Points on a hilly landscape, in no order, each with its height.
From any point a ball rolls to the lowest of the 2 points nearest to it. It stops when none of these is lower. Distance is the straight distance between rows; heights are no part of it.
J450 (h 3.81): [-15  67   8  15 -25   7 -52  -7  49  32   1  16 -52  47  53  10 -14 -15
 -48  11  13  19  13  -1  -1 -25 -18 -21   3 -31 -33]
J226 (h 2.44): [  3 -24 -33 -33  -1   4 -28  65 -15  -6  13  19 -16  61  23  27  69  36
 -23   2  21  19 -35  22  35   3 -23  12 -39  25  20]
J58 (h 5.19): [-21  46 -31  21 -12 -20  -6  10  49  -9 -18 -25  24  30   6  -1  53 -11
 -19 -14  -8  13  44 -15  -1  30 -60  60  13   3  14]
J938 (h 3.01): [  3 -33  14  17 -26  27 -25  16 -78  -4  17   0   5  -9  20   3 -33   2
   5  63 -10 -51  35   1  47  36  -1 -55   2  48 -26]
J637 (h 3.20): [ 18 -56 -22   4   4 -55  27 -49  42   8 -16 -23  11  21   9  12  13 -18
 -46 -26  -8  -3  62 -26 -59  -5 -13  17  25   8  31]
J771 (h 4.64): [-31   5  15  39  -5  53  32  57 -27  -2  -2  -2  11 -34  -7 -14 -25  -4
  15  12 -17  11 -18   6  14  15  -2 -18 -36  23   8]
J296 (h 6.42): [ 20   5 -14 -52   0 -56 -50  -6  20   5  45 -19 -25  16  21  37  13 -20
  45  33   5 -36  82   5  -4  33 -39 -78  24 -28 -68]
J884 (h 3.76): [ -9  -3  14 -16  -1  28  58 -26  16 -11 -23  27  -8   2   8  -4   8  16
   8 -40  36  -3 -21  10  22 -29 -12  30 -23  -5  20]
J844 (h 5.50): [-40  59  -1   5 -27   1  51  -9 -11 -26   4  30   5  28  -2  -1  73  54
 -13 -22  39  40 -15 -16  48  28 -23  19 -37 -28  16]
J796 (h 5.93): [-58  17  23  36 -33  26  58   6  -9  -9  28  36  53 -34 -24  -1  35  60
  -7 -26 -31  25  -7 -14 -19  17  40 -13 -43  30  32]
J119 (h 3.94): [ -3 -63  18  21 -40  36  -4  47 -68  22  36  27  10 -35 -12  35 -16  30
  15  42   4 -23  -7  26  50  17  15  -7 -10  39  -7]
J42 (h 4.61): [-57  -6 -33  34  54  21   4 -35  11  -7  21 -19 -14  -6  11 -44  51  -4
   7  46   5  40   6  18   4  16 -60  88  -1  -7  11]
J148 (h 6.74): [ 32 -13  12 -38  50 -38 -10 -38  14   0  33  16 -36 -26   1  12 -27 -37
  78  10  40  -4  38   1  -8   8  -5 -66  30 -54 -48]
J982 (h 1.83): [-41 -44  16  33  -6  -8  14 -57 -17  -7 -18 -26  14 -19 -56   4  15   3
  21 -11 -38   8 -18  49 -20 -33  50  73   2  42   3]
J297 (h 2.48): [-43 -33  33  46 -50  -9  33 -45   0  -3   2 -24  13  -5 -34  10   8  16
   7   3 -43   2 -23  41 -11 -52  68  42 -29  44  37]
J258 (h 4.69): [-32 -22 -11  12 -34  36  34  71 -28  11  35  30 -21  12  14   4  36  13
 -19  11   6  29 -11  16  49  14  -9  -2 -23  28   9]
J202 (h 1.32): [ 20  -7 -27  -2  44  -1 -42 -38  16 -19  -9 -16 -21 -22 -16 -30 -34 -42
  19  -5 -25  13 -23  15   4 -22  17 -87  13 -68  -9]
J705 (h 3.93): [  6  36   4  40 -11 -37  -3  23  56  28 -21 -45  44  10  30  22  43 -37
 -48 -25 -18 -17  53 -40 -61  32 -51  32  13  -9  24]
J758 (h 4.27): [-30 -46 -18  36  57  23 -11 -50  21 -19   4 -27 -37   0   8 -41  20 -11
  -1  55  -1  32  -5  32  -2 -18 -42  88  16  -1  -2]
J925 (h 1.76): [ 27  38  27  -8  25  42  -8   1 -17   2 -18  16   7 -45 -13 -17 -49 -18
  36  22  13 -16 -16  -7  10  17 -19 -32   6  -7 -14]
J212 (h 4.74): [  5 -66 -29 -26  19 -14  10 -46  16 -41  -6 -14 -70  19  15  -8  -3   3
 -30  -9  25  12  28  12  24 -42  34 -11  13   9   2]
J768 (h 2.39): [-21 -46  -6  21   5   3  18 -10 -25 -26 -44 -22   5 -26 -66  -3  -3 -31
   5 -21 -19  17 -18  36 -18 -32  65  38  17  35 -12]
J848 (h 7.12): [-14  13 -41  19 -34 -44 -55 -75  36   5   4 -24 -57  19  33  -8 -23 -28
 -35  -8 -33  51  -5  32 -26 -20 -16 -23  40 -92 -57]
J451 (h 6.97): [ -12    9  -26    8  -25  -46  -39  -50   46   16   11  -31  -48   -5
   15    2   -8  -41  -40  -35    1   36   -9   24  -56   -1  -19  -58
   37 -112  -50]
J206 (h 4.98): [ 22   5 -31 -52  34   2 -39   0   4  -4  12  13 -31 -14  -9   7  -6 -21
  23  34  53   2  30   3  14  29 -17 -46  26   9 -48]
J566 (h 3.02): [-31  61  14  35  -9  32   1 -21  10  -5 -12 -22 -16  22  35 -34  -2 -18
 -23   9 -41   7   4  19  16 -17 -44  19   3 -20   9]
J574 (h 1.63): [ 15   9  -7  26  43  18 -15   0 -10  -1 -43 -24  34 -40  -7 -32 -39 -31
  -5  -6 -50  -7 -12  -8 -31   7  10 -20  33 -18   5]
J941 (h 6.25): [  1  22  -1 -10 -46 -43 -28   5  69 -11  14 -20   5 106  34   1  45  27
 -31 -14  -4  10  -4 -55  40   2 -32  62 -20 -16  33]
J753 (h 4.52): [-23  20  41  33 -49  38  45  11  -8 -19   4  31 -53  17  33 -20  13  -2
  37  28 -18  44  -3  40  53 -19 -11   4 -45 -31  23]
J948 (h 5.29): [-26   6  24  19   0  10   3  13  31  17  22   3  63 -28  -5 -14 -40  19
 -18   6 -26 -27  14 -33 -41  32  28 -18  16  88  11]
J356 (h 6.06): [ 58  19  20 -32  -8 -13  27 -14 -68  -1 -12  45  15 -18   1  12 -27  -5
  70 -10   9 -51  61 -44   4   2  25 -40  51 -10 -36]
J384 (h 3.53): [  1 -34  26 -51  23 -25   2 -33 -14  24  -1   2  22 -18 -39  37 -25  11
 -22 -14  11 -16 -38   2 -31 -52  84  15 -13  36  -7]
J122 (h 3.42): [ -7 -57   2  24  -4  16  22 -30 -18 -46 -26 -10 -56   8 -14 -11 -15 -13
   2   1   5  26 -14  50  34 -34  27  24  -7  18   7]
J808 (h 4.06): [ 27   6  36   2 -13 -24   9 -29 -21   3  13  21  50 -47 -57   5 -66  15
  53   8  -2 -35   3 -45 -43 -12  83   7  36  43 -18]
J805 (h 5.25): [ 44 -11  -7 -31 -38 -22 -47  38  66  10  17 -11  36  47  16  35  35   1
 -32 -32  37 -11 -10 -64  17  24 -34  21 -21  -9  26]
J427 (h 6.93): [ 45  31   5 -20  41 -45 -14  -1 -12   6  30 -15  -5 -32 -12  -9 -42 -38
   9  14 -10 -11  34 -26 -31  39 -21 -57  49 -41 -17]
J50 (h 5.61): [ -2 -15 -24 -40  18  16   9  56 -27   5   1  32   3  -9 -39  -6   3  20
   7  -6  43   4 -20  10   1  24  -3  17   4  41  -7]
J523 (h 2.62): [-42  30   5  38   2  35  42 -10   4 -20 -17 -14  14   4  16 -27   1 -13
  -8 -10 -38  11  16  12  10  -7 -34  30  -4   7  13]
J927 (h 7.63): [-54   4  31  78 -18  14  25 -32 -13 -16  10 -13  12  15  26 -47  -5   9
   9  68 -79  26  16   4   9   7 -17  60 -42 -20  46]
J163 (h 3.96): [  5  -4  -6  16  -4  26 -20   1   5   3   4 -29 -15  24  47 -32 -48 -32
 -61  45 -40  -8  13 -27  13 -17   1 -53  -4   7   5]
J45 (h 4.67): [ -5 -66  -6  34 -17  40  18  42 -39  -2   4  -6 -33 -19 -28  14 -12 -16
   1  15   0  18 -16  36  32 -13  45 -13 -13  34  -1]
J617 (h 4.57): [ 31  42  -9  16 -13 -29 -49  41  64   4   5 -46  -2  15  12  28   5 -41
 -59   4  24 -12  48 -40 -38  39 -46 -19   2 -22   7]
J30 (h 3.11): [-52  12  12  30 -16  17  59  -5  25   9  -9   5  50   1  12 -17   2  13
 -18 -28 -23  -6   8 -26  -8  -9  -7  18 -18  33  27]
J90 (h 1.91): [ 19  19 -16 -21  32   4 -53 -19 -10  -5  20 -13 -22 -28   0 -25 -45 -25
  17  20 -17  -6  -4   2  20  22  -6 -87  18 -32 -32]
J365 (h 5.69): [ 30  -3  34 -50   9  14  26  -8 -46  21  -3  53  26 -38 -40   9 -26  51
  54 -10  48 -40 -26  -8   1 -11  17  32   0   8 -19]
J109 (h 6.55): [ 21   8  -2 -46  11 -85 -41   8  30  10  61 -33 -49  27   0  23   1 -41
  49  24   6 -29  44   2 -48  37 -49 -75  15 -50 -66]
J806 (h 6.68): [ 11  21  -2 -32  10 -87 -35   1  22   8  69 -34 -50   0 -19  -9 -18 -32
  14   1 -10 -15   4   2 -54  40 -39 -83  38 -84 -54]
J509 (h 3.85): [-19 -50 -10  38  24   3  12 -53  -3 -48 -22 -19 -44  10 -13 -27  -7  -8
   0  13  -4  22   1  46  17 -21 -16  65  12  24  12]
J12 (h 5.35): [ 17  47 -27 -16  42   6 -12  24  34 -11 -29   0 -12 -10 -18  -3  15 -48
  -3 -12  22  34  23  14 -31  19 -41  -2  48 -12 -10]
J298 (h 2.45): [ -2 -77  -2 -11  37 -10  -9 -28   9 -41  -5 -33 -49 -11 -15 -11 -20 -32
  39  20  37 -19   7  10  40 -58  76 -57 -22 -30 -23]
J822 (h 4.37): [  3 -41 -17  33 -10  29 -30  26 -21 -15   6 -27 -58  32  24 -34 -35 -36
 -37  68 -61  10   4   4  21 -23  26 -73 -18   9   1]
J704 (h 5.51): [-42  82  38  29 -17  52  54   7   2 -15  -7   7  19 -22  15 -19  15   9
  -4 -11  12  12  -2 -15  27  10 -28  -7 -47 -37   2]
J714 (h 3.55): [  6 -75  23   9 -38   1  21  -9 -38   7 -11 -15 -18 -10  -5  35 -13   8
  -4  12  11  -1 -46  32  31 -66  79  13 -49  14  14]
J547 (h 3.87): [-31 -17  23 -13   7  -8  17 -32   3  18   3  -2  37  -3 -48  26  11  18
 -21 -46 -26 -12 -29  17 -46 -48  64  36  -1  53  21]
J235 (h 3.50): [  0 -65   8  -1 -26  27 -10   9 -60   8  27  22   9  -7   7   7 -16  14
  -6  51  29 -44  12   8  42  15   5 -24   6  44 -13]
J942 (h 6.02): [ -3  35 -20 -10 -26 -35 -10   2  51 -19   5 -16  44  72   7  28  62  35
 -13 -49  -3  18 -12 -52  28  26 -31  56 -27 -30  34]
J628 (h 5.53): [  6 -27  36 -29  12  22  33  11 -40  17  -7  36  12 -36 -49  23  -9  41
  26 -20  39 -21 -56  16  -3 -26  42  27 -35   6 -14]
J409 (h 7.42): [ -19    5  -14   68   -4   16  -21  -40  -23   10  -50  -60   31  -24
   33  -47    5    1   25   -1 -102  -15  -24   16  -25    1    5   28
   -7  -11   33]
J253 (h 3.38): [-18  61  12  45 -29  26 -27 -51  18   5 -15 -42 -10  -7  45 -51  -4  -6
  -6   7 -65  -6 -17  29   6 -16 -37  39  18 -64  24]
J765 (h 5.54): [-46 -15  31   9 -26  15   7  17   1  36  52  15  40 -21 -21   5 -10  51
 -11  -4 -14 -35 -21 -10 -16  12  43 -13 -17  90  20]
J457 (h 5.83): [  9  13   1 -37  19  45   1  59 -45 -11   5  49 -27 -29 -47  -8   7  -3
  50  14  58  16 -20  36  18  33 -13  -4  21  24 -34]
J290 (h 5.57): [ -8 -29 -64 -26  30 -29 -11  15  -7 -13 -14  -9   1  32 -58  15  33  18
 -22 -35 -17  20  -4  41 -31  -1  21  68  18  56   6]
J977 (h 3.45): [-34   7  18   4 -35   4  31  12  36  40   9  16  42  33  42 -11   5  30
 -36  -1   6 -18  -3 -63  17  -6 -11   7 -24  28  31]
J565 (h 3.79): [ 22 -39 -32 -59   9   8 -57  47 -38 -11  21  33 -10  20   3  22  48  33
 -10  35  69  -6 -22  50  27  21 -18 -17   5  27 -14]
J634 (h 2.13): [-22  -7   1  47  23  30  19 -14 -11 -11 -46 -20  29 -20 -11 -17 -11 -24
   6 -15 -51   1   4  16 -21 -16   3  15   5  19  17]
J928 (h 4.87): [-39 -26   1  48 -27  41  51  45 -29  -6   6   2   8 -33 -32  11   0   7
  24  -7 -29  29 -14  29  14  -2  33   8 -34  27  19]
J402 (h 4.02): [  8 -58  47   0 -29  10  33 -12 -34  -4  -8  13 -47  11  25  21   2  47
  14  -9   9   0 -45  41  37 -69  41  42 -54 -16  36]
J569 (h 6.61): [  9 -12  14 -29  34   1 -15 -61  31   2  -8  25 -31 -28  39  26 -26 -31
  53  -3  70  28   9  13  -5 -19  -1 -69   1 -48 -52]
J638 (h 5.81): [-10  45 -14 -30   1 -23  16   1  10 -24  -5  15  27  59  -1  29  72  54
  -4 -49  16  23 -29 -31  30  27 -25  40 -48 -28  33]
J915 (h 6.33): [ 15  37  21   0  13  52 -34 -16 -16  -7 -34  34 -27 -43  -6   4 -31 -25
  68  13  34  25 -56  50   7  -2 -14 -62 -20 -39 -40]
J661 (h 4.39): [ -2 -62  -6  19  14  34  -5  17 -36 -20  -3 -15 -32 -10 -21  -7 -26 -32
  -2  35  14  -4  -5   9  29 -11  37 -50 -12  26 -11]
J150 (h 2.64): [-27 -33 -41  12 -15 -22  17  32 -15  -5  34   6 -23  59  -7  10  31  41
 -36 -18 -31  30 -12  24  18  -4  -2  41 -27  54  21]
J885 (h 5.37): [ -2 -22  42 -16  16  18  40  18 -53  29  16  29  15 -21 -18  58  19  62
  13 -16  19 -15 -56  16   9 -31  29  16 -62   3  -7]
J687 (h 5.84): [ 58   2  -4 -54   0 -27   9  -7 -65  19   7  53  29 -13 -29  25 -30  44
  46 -10  41 -41   6 -28 -13   3  31  30  32  23 -19]
J439 (h 0.69): [ 69  49  -3  -2  21 -29 -33 -24 -42 -25  -7  21   6 -55 -30 -46 -54  -7
  74   5 -24 -18 -26  -8   8  12  22 -56  43 -68 -13]
J321 (h 5.55): [ 70 -37  -7 -46  12 -32 -42  12  49  -2  -2  -1  21  62  41  54  32   8
 -28 -44  18   3  -2 -53  -6 -10 -19  15 -36  -4  36]
J878 (h 3.58): [ 19  -6  -7  19  -1 -44  20 -13  50  20 -24 -28  35  10  18  11  16 -48
 -52 -15  -7   0  60 -36 -63  16 -36   8  28   6  29]
J326 (h 7.33): [-22  41  -7  44   9  22 -11 -37 -10  28 -21 -61  35 -38  49 -37  24  -8
   8 -28 -91  -6   2  -9 -38  25 -22  54  10 -15  10]
J309 (h 3.72): [-53 -11 -15   9   2 -20  18 -29  10  10  15   4  40  26 -28  10  35  45
 -26 -40 -40   5  -3  16 -32 -14  20  43  -5  63  33]
J155 (h 3.18): [ -4 -62  11 -24   3 -33   6 -38  -6  -4 -23 -27  21 -29 -53  13 -35 -25
  -2  -3  18 -12 -22 -13  -3 -50 107 -12 -12   9 -12]
J737 (h 6.30): [ 10  -7  -9 -16 -32 -52 -23 -15  69  -7   9   2 -32 100  39 -20  20  23
 -47  26 -12   8  14 -29  35  -6 -33  61  -9  11  23]
J583 (h 7.11): [ 11  72 -23  11  31  -4 -35  67  11  26  -1 -41  48 -30  18 -19  -2 -25
 -39  -7 -43 -10   3 -10 -59  59 -16  15  60 -11 -12]
J19 (h 4.29): [  4  16  44   5   3  10  37  -9   8  18  -8  34  63 -51 -39 -14 -58  28
  45  -2   1 -35   3 -38 -40  10  27  11   6  35 -10]
J605 (h 4.34): [  2 -72 -25 -36  12  22 -31  33 -50 -17  29  17 -43  -3 -13  10  14   6
  -6  37  50   2  -4  46  38  12  15 -37  20  35 -26]
J772 (h 5.73): [-48  38  32  47 -38  42  78   1 -27 -25  -4  26  45 -33  -4 -14  23  33
  -1 -12 -11  35   0 -26  10  17   1  -5 -64 -19  20]
J86 (h 4.91): [-49  79  68  29 -42  33  28  -1   7  -6  18  43 -45  38  40 -18  28   4
   9  19   2  41   2   5  54 -12 -12   4 -47 -52   0]
J968 (h 6.03): [-13  14  11 -17  10  55  27  40 -24 -21  -9  41 -49 -28 -32  -4  27  -6
  53 -14  54  41 -36  59  20   4 -20  -5  -1   1 -26]
J412 (h 5.22): [-50  79  31  23 -32  19  44 -11  12 -17   1  34 -15  36  27 -19  49  23
  -6  -2  30  30   1 -22  50   7 -29  16 -30 -35   8]
J553 (h 4.38): [  7  64 -36  10 -11 -14 -62   5  49  23   9 -42 -36   5  19   5  -4 -25
 -71 -11  -6   8   7  16 -42  13 -27 -34  45 -47 -15]
J604 (h 4.28): [  4  55   9  26  -4 -10 -13  35  58  23  -5 -29  23   9  31  10  -1 -24
 -64   3  -3 -21  35 -42 -17  21 -46   0  10  -8  17]
J980 (h 5.04): [  6 -68 -46 -22  32 -42  11 -54  12 -23 -18 -24 -35  22 -14  11  -3   9
 -40 -31  10   8  24  20  -1 -35  31  35  22  16   5]
J204 (h 6.84): [ 43  10  23 -28  36 -75  13 -11 -18  -1  50  -7 -34  -1  -8  -8 -29 -36
  63   7  -6 -34  53 -23 -30  20 -21 -68  38 -47 -30]
J883 (h 4.13): [-18   9  34   3 -21  46  43  -3   7 -13 -12  29 -34  10  27 -13  10  -3
  19  -2  35  20 -23  22  39 -26 -18  -1 -30  -2  10]
J223 (h 5.06): [-41  24 -22  -7 -20  19  29  68 -10   1  14  15   4  20  -6  -6  50  22
 -13 -11  25  25 -19  -5  35  31 -28   4 -30  25  10]
J620 (h 5.18): [ 28  44 -35 -37  33   0 -44  15  30   3  -6   5 -27  -7 -15  12   0 -47
  -2  11  47  34  20  14 -12  25 -28 -34  29  -8 -36]
J814 (h 1.90): [ 12 -35 -13  -8  53  11  -5 -38  21 -34 -15 -13 -51 -10 -13  -6 -24 -48
  22  -3  17  11  17  15  15 -31  33 -63   6 -34 -23]
J52 (h 5.31): [ 13 -47 -63 -25  24 -36 -11 -19  11 -35 -14 -16 -30  39 -18   1  19  20
 -43 -24  -2  18   9  30  -5 -11  -5  53   9  43  10]
J563 (h 5.43): [-15  68 -26   2 -12  -1   3  64  53  -1  -7  -9  41  13 -15   4  39  -8
 -16 -31  19   6  24 -41   1  44 -33  38  -5  -2  10]
J460 (h 3.21): [ 17 -14 -32 -56 -13  14 -76  54   5 -24  18  27  -7  47  20  31  77  29
   1  16  61  15 -35  37  37  10 -34  -6 -21  14 -15]
J67 (h 6.48): [ 16  29  12  -7  26  17 -30 -60  21   3 -29  27 -27 -30  22  11 -42 -40
  43 -10  33  36 -38  26  -5 -18  -7 -58  -8 -71 -42]
J214 (h 4.68): [  1 -68 -18  38  15  16 -28  28 -40 -23  10 -37 -47  -1 -11 -11 -30 -36
  -5  68 -29 -12   1  11  40 -20  53 -85 -31   5 -11]
J854 (h 2.40): [ 16   7  -7  -6  21  17 -46  12 -51  -6  18 -18  -3 -22   2 -21 -52 -11
   2  34 -22 -29  14 -11  29  43  -6 -68  13  14 -26]
J53 (h 2.90): [ -2 -57 -10  49  21  -6   4 -13 -34 -48 -53 -34 -39  -7 -56  -3  -8 -48
  13  11 -12  23 -11  46  22 -35  60  -4  -8   9 -10]
J316 (h 3.82): [  1 -14  27 -19   2 -13  12 -21   7  23   5  15  47 -40 -62   3 -39   5
   8  -6   7 -17 -19 -19 -51 -33  86  15  31  39  -6]
J348 (h 4.63): [ 49  39  52  -3  -1 -11  11 -26 -22  17 -13   3  37 -45  16   3 -80  -3
  31  -1 -22 -53  28 -51 -11  37  -7 -30  17  -2  -7]
J354 (h 5.34): [-27   0 -29 -27   9   5  37  40 -27  -1   5  20   0  16 -25  11  43  35
  -3 -39  16  20 -36  26  13   9  -3  29 -32  16  17]
J20 (h 2.91): [-16   8  27 -22 -23  25  26   7  10  38  14  33  32   2  27  -3   7  33
  -4  13  52 -41 -13 -42  38   0 -31   2 -23  13  13]
J177 (h 5.75): [-52   3  45  24 -24  30  40  36  -6  10  53  28  51 -52 -42  -2  10  63
  13  -3 -20  -1 -23  -6 -21  24  47 -16 -36  51  20]
J481 (h 2.73): [ 38   6  -4  -6  31 -14  65  -6   5   6 -33  33  26 -16 -30   1  31  -8
  42 -47  35  13   4 -10 -80 -28  -4  72  55 -31  17]
J209 (h 2.82): [ -1 -62   2  -6  34 -37  10 -26   7 -29 -26 -37 -13 -26 -49  -8 -26 -43
  36   9  22 -27   0 -10  25 -58  93 -34 -16 -25 -20]
J480 (h 5.05): [ 12 -27 -13 -40  -9  -4 -45  36  -7  27  20  22  51  43  24  24  28  47
 -17  24  34 -40 -22 -32  36  22 -29   2 -26  34  17]
J14 (h 3.43): [-13  59   7  13  -9  27 -19   3  31  11  -4  -8 -33  30  37  -4 -11 -27
 -48  16  -4   9  14   0  16 -15 -37 -17   4  -2   1]
J991 (h 5.13): [-18 -41  21  15 -38  35  53  28 -32  16  20  21  -3 -20 -11  29   7  38
  18 -10   3   6 -35  14  31 -23  32   7 -49   8  19]
J864 (h 5.77): [ 48 -40 -36 -38   7 -46 -28  -8  40  -2  -5  -3  -8  69  46  34  24  22
 -51 -15   8  -4  10 -39   0 -28  -3  15 -31  15  37]
J392 (h 5.60): [ 18  33 -16 -39 -23 -12 -18  65  42  16  14  15  69   4 -17   9  20  12
   6 -15  36  -8   3 -54   1  49 -30  31  -8  15  13]
J468 (h 7.51): [-35  -2   0  85  -4  13  -7 -36 -28  -7 -27 -47   6   2  23 -43  -4   8
  22  54 -93   5 -16  29  -7  -8 -13  41 -25 -14  42]
J167 (h 6.19): [ -1  11  21   5  16  67   2  11 -18 -22 -30  30 -49 -34 -24   1  -5 -29
  65   5  36  43 -47  65  17  -3  -7 -39 -16 -10 -28]
J543 (h 4.07): [ 10 -30  35 -24  -3  26  46 -45   7 -16 -35  23 -33   4  23   0  -8  35
  17 -38  42  -9 -39  22  23 -61  17  26 -28 -18  26]
J312 (h 1.22): [ 42  20   1  11  43 -10 -27  -4 -21  -8 -17  -3  27 -55 -28 -39 -54 -18
  26   4 -36 -17 -26 -11 -17  12  13 -35  41 -50   2]
J700 (h 3.95): [  3 -77   3 -16   2  11   7 -18 -35   0  -3  -3 -20   2   0  15 -19  16
 -25   3  30 -17 -27  11  20 -48  58  -5 -22  20   6]
J493 (h 3.03): [-23 -58  24  32 -53  -6  24 -24 -11   6   2 -14  -6  15  -6  12 -20  14
 -20   6 -31   1 -29  14   4 -56  69  25 -43  41  33]
J619 (h 7.02): [ 38  40 -12  -3  41 -26 -19  37  -3  13   2 -23  28 -29   2 -14 -32 -32
 -25  10 -25   0  26 -26 -49  46 -24 -18  61 -15  -7]
J111 (h 4.88): [ 43   3   1  -5 -45 -28 -50  38  82  -8  20 -29   7  30   3  33  25 -44
 -50 -12  51  -6  37 -53 -19  35 -40   4 -16 -15   9]
J880 (h 4.33): [-17 -41   8  28 -37  53  15  77 -33  19  42  27 -12 -21  17  15  12  14
   7  51  -3  10  -5  23  65  13  -8 -15  -9  22   2]
J541 (h 4.05): [ 10  31 -18   9 -13  14 -44 -23  28   6  -2 -41 -10 -25  17 -31 -20 -31
 -48 -13 -28   7 -20  10 -14   8 -13 -49  52 -59  -6]
J546 (h 3.30): [-37 -18 -42   6  -2 -33 -11   5   8  -1  25  -7  24  59 -22  11  45  49
 -38 -21 -47  12 -11  16 -19   2   2  42 -14  74  36]
J418 (h 5.36): [ 13  13  -4 -20 -29 -17 -25  34  21  34  15  14  54   7  13  10  -1  25
  -6  12  37 -45  20 -57  19  52 -32   6  -4  48   5]
J251 (h 7.74): [-47  44  38  66 -34  22  36  -2 -15 -25   3   2  -5  14  31 -39  -3   7
  -5  44 -73  38  15   3  30   2 -17  30 -47 -31  30]
J860 (h 3.40): [ 15  15  14 -25  13   7  58 -14  36  10 -33  27  23 -23 -12   1   6   8
  10 -43  43  -1   2 -17 -14 -15 -24  34   8 -17  21]
J4 (h 3.73): [  5  25  -7  30 -37  20 -40 -41  26   2 -33 -63   6 -30  33 -55   3 -28
 -23 -18 -51 -10 -26  11 -12   0 -10  -4  54 -66  19]
J936 (h 4.46): [ 47  27  58   7  -6 -15  39 -23  -6  22 -12  37  59 -51  -6   6 -72  20
  50  -9  -5 -40  28 -55 -37  17  14   2  17  19 -10]
J454 (h 4.40): [  7 -77 -23 -53  12  -1 -13 -23  -5 -16   5   4 -57  29  39   6   6  15
 -30   5  45  -8   9  15  25 -46  35 -22  -6   4   0]
J406 (h 5.07): [-17  28  19  26  14  13   0  21  18  26   1 -26  67 -31  36 -13 -58  -3
 -35  10 -42 -27   6 -35 -25  37  -3 -22   1  46   3]
J500 (h 4.70): [ -8 -47 -10 -17   1  -6 -22  42 -23  42  29  24  23  53  25  39  23  49
 -44  15   7 -25 -26 -15  11 -11   7  -2 -39  58  19]
J736 (h 6.31): [ 36   4 -10 -58  -4 -46 -18   7 -12  -2  26  -3  -1  22  18  27  16 -25
  55  17   1 -57  99  -1   8  29 -22 -75  47 -16 -48]
J367 (h 5.78): [ -9   2 -53 -14  15 -21   7  14  21  -3 -25   7  31  16 -37   0  44  11
  -3 -45 -10  24  13   8 -29  13 -12  71  22  29  19]
J43 (h 2.38): [ -6  31  47  -2 -14  46   5   9  -6  15   2  21  13 -23  25  -7 -22   9
  12  26  35 -36  -2 -22  36  19 -44 -19 -19  15 -12]
J72 (h 6.82): [  -2   17  -20  -19   12  -60  -40  -27   36   22   31  -20  -40  -15
    5   11  -23  -36   -1  -17   17   28   -9   16  -50   10  -24  -79
   22 -104  -62]
J415 (h 7.23): [ -3  51 -13  24   9  10 -13  19  -2  42 -17 -57  39 -45  48 -31  33 -16
 -28 -41 -79 -14 -10  -9 -55  44 -10  39  51 -31  -6]
J871 (h 6.18): [ 42  28  21 -43  -4 -24   0  -8 -47   4   4  21   3  -5  25  15  -5 -27
  59  -4  -7 -52  85 -20  11  24  -4 -82  50 -32 -36]
J827 (h 5.95): [ 43  -2   0 -39 -22 -17  19 -11 -84   2   3  52  27 -17 -18  22 -29  24
  60 -11  20 -52  35 -37  -6  -5  59  -7  44  29 -39]
J701 (h 2.74): [ 21 -38 -10 -18  17 -46  34 -33  36  21 -25   7  35   2 -17  24   5   4
 -22 -53   6  -7  17 -14 -57 -18  12  40  15   9  42]
J711 (h 4.92): [-35  42 -32  37  32  -4 -17 -28  28  -7   7 -37 -12  14  10 -20  57  -9
  -5  27  -8  23  31  15   2  22 -76  79  22 -11  -2]
J766 (h 4.35): [-11  11  16  41 -16  51   6  35 -15   1  -6 -20  -8   3  27 -25 -33 -28
 -23  28 -30   2 -17   0  17  -2 -12 -35 -24  22  14]
J149 (h 6.04): [ 35 -47 -37 -38 -14 -53 -25 -28  41 -15   0   0 -48  84  45  -1  10  30
 -65  17  -9   9  16 -22  20 -24  -8  38  -6  24  28]
J498 (h 3.08): [ 53  15  12 -27  16 -19  60  11  22  15 -17  43  33 -33 -30  10  -7   3
  31 -23  57  -5  -2 -33 -59   3 -19  38  38 -28  16]
J907 (h 1.24): [ 63  60  28 -10  27  19 -14 -16 -39 -13 -27  35  -2 -57 -39 -21 -53  -6
  81   8   8 -10 -23  -4   4   8  -2 -31  25 -42 -29]
J555 (h 5.52): [ 19  39 -46 -11  40  -7  -1   7  27 -21 -43   5 -10   2 -27  -8  49 -44
  13 -25   6  37  34  29 -36  19 -50  52  58  -5  -7]
J475 (h 4.15): [-14  71 -41  26 -31  -5 -79  -2  50  22   2  -5 -65  46  39  13 -12 -10
 -64   0 -10  33  12  26 -24  -7 -25 -15  16 -39 -39]
J38 (h 7.85): [-32  61  48  50 -47  31  38  -2   3  -5 -19 -10  12  22  55 -42 -14   1
 -10  26 -64  -3  -4 -18  18 -22  -4   4 -56 -37  38]
J943 (h 4.36): [-11 -63   0 -19  -4  -1 -10  22 -42  39  31   8   5  16  -1  49   4  29
 -43   8   6 -17 -32   9   2 -28  46  -1 -28  58   7]
J285 (h 1.59): [  0 -22 -25 -11  12 -22 -18  45 -13 -13  16   4 -21  92  28  35  61  51
 -14  -8 -18  28 -31   0  35  -4 -16  35 -59  31  29]
J472 (h 4.83): [ 27  56  32   6  -4 -24 -14   5  -8  32   8 -27  43 -34  38  -1 -71  -3
 -28   8 -34 -52  27 -48  -9  60 -24 -28  20   9  -5]
J932 (h 2.28): [ 20 -22  -4 -23  28 -34  40 -46   0  12 -34  13  22 -19 -38  23  20   6
   9 -61   4  -2  -1   9 -67 -41  41  74  42  -5  10]
J443 (h 4.72): [  5 -28 -17 -33  41  27 -35   7 -43 -21  14  17 -47 -17 -34  -5 -15 -19
  30  38  41  -2  10  27  33  22   9 -53  24  17 -50]
J455 (h 5.70): [ 12  15 -59 -16  31  -4  22  31  -5 -18 -35  18  20   1 -39  -8  51 -17
  35 -31  13  40  21  12 -51   2 -13  85  63   6   3]

Two balls start at each pair of points below. Name the first point that both come to, or write -.
J758, J555 => -
J617, J392 => -
J737, J711 => -
J367, J354 => -
J480, J50 => -

Call two points neighbours if one is among the 2 nearest of the other. Go from one point of each pair to the other, from neighbour to neighbour, staying as low as possible. Name the highest point that can't be avoided.
J439, J285 => J38
J285, J202 => J547
J932, J202 => J367
J932, J982 => J543
J163, J661 => J214
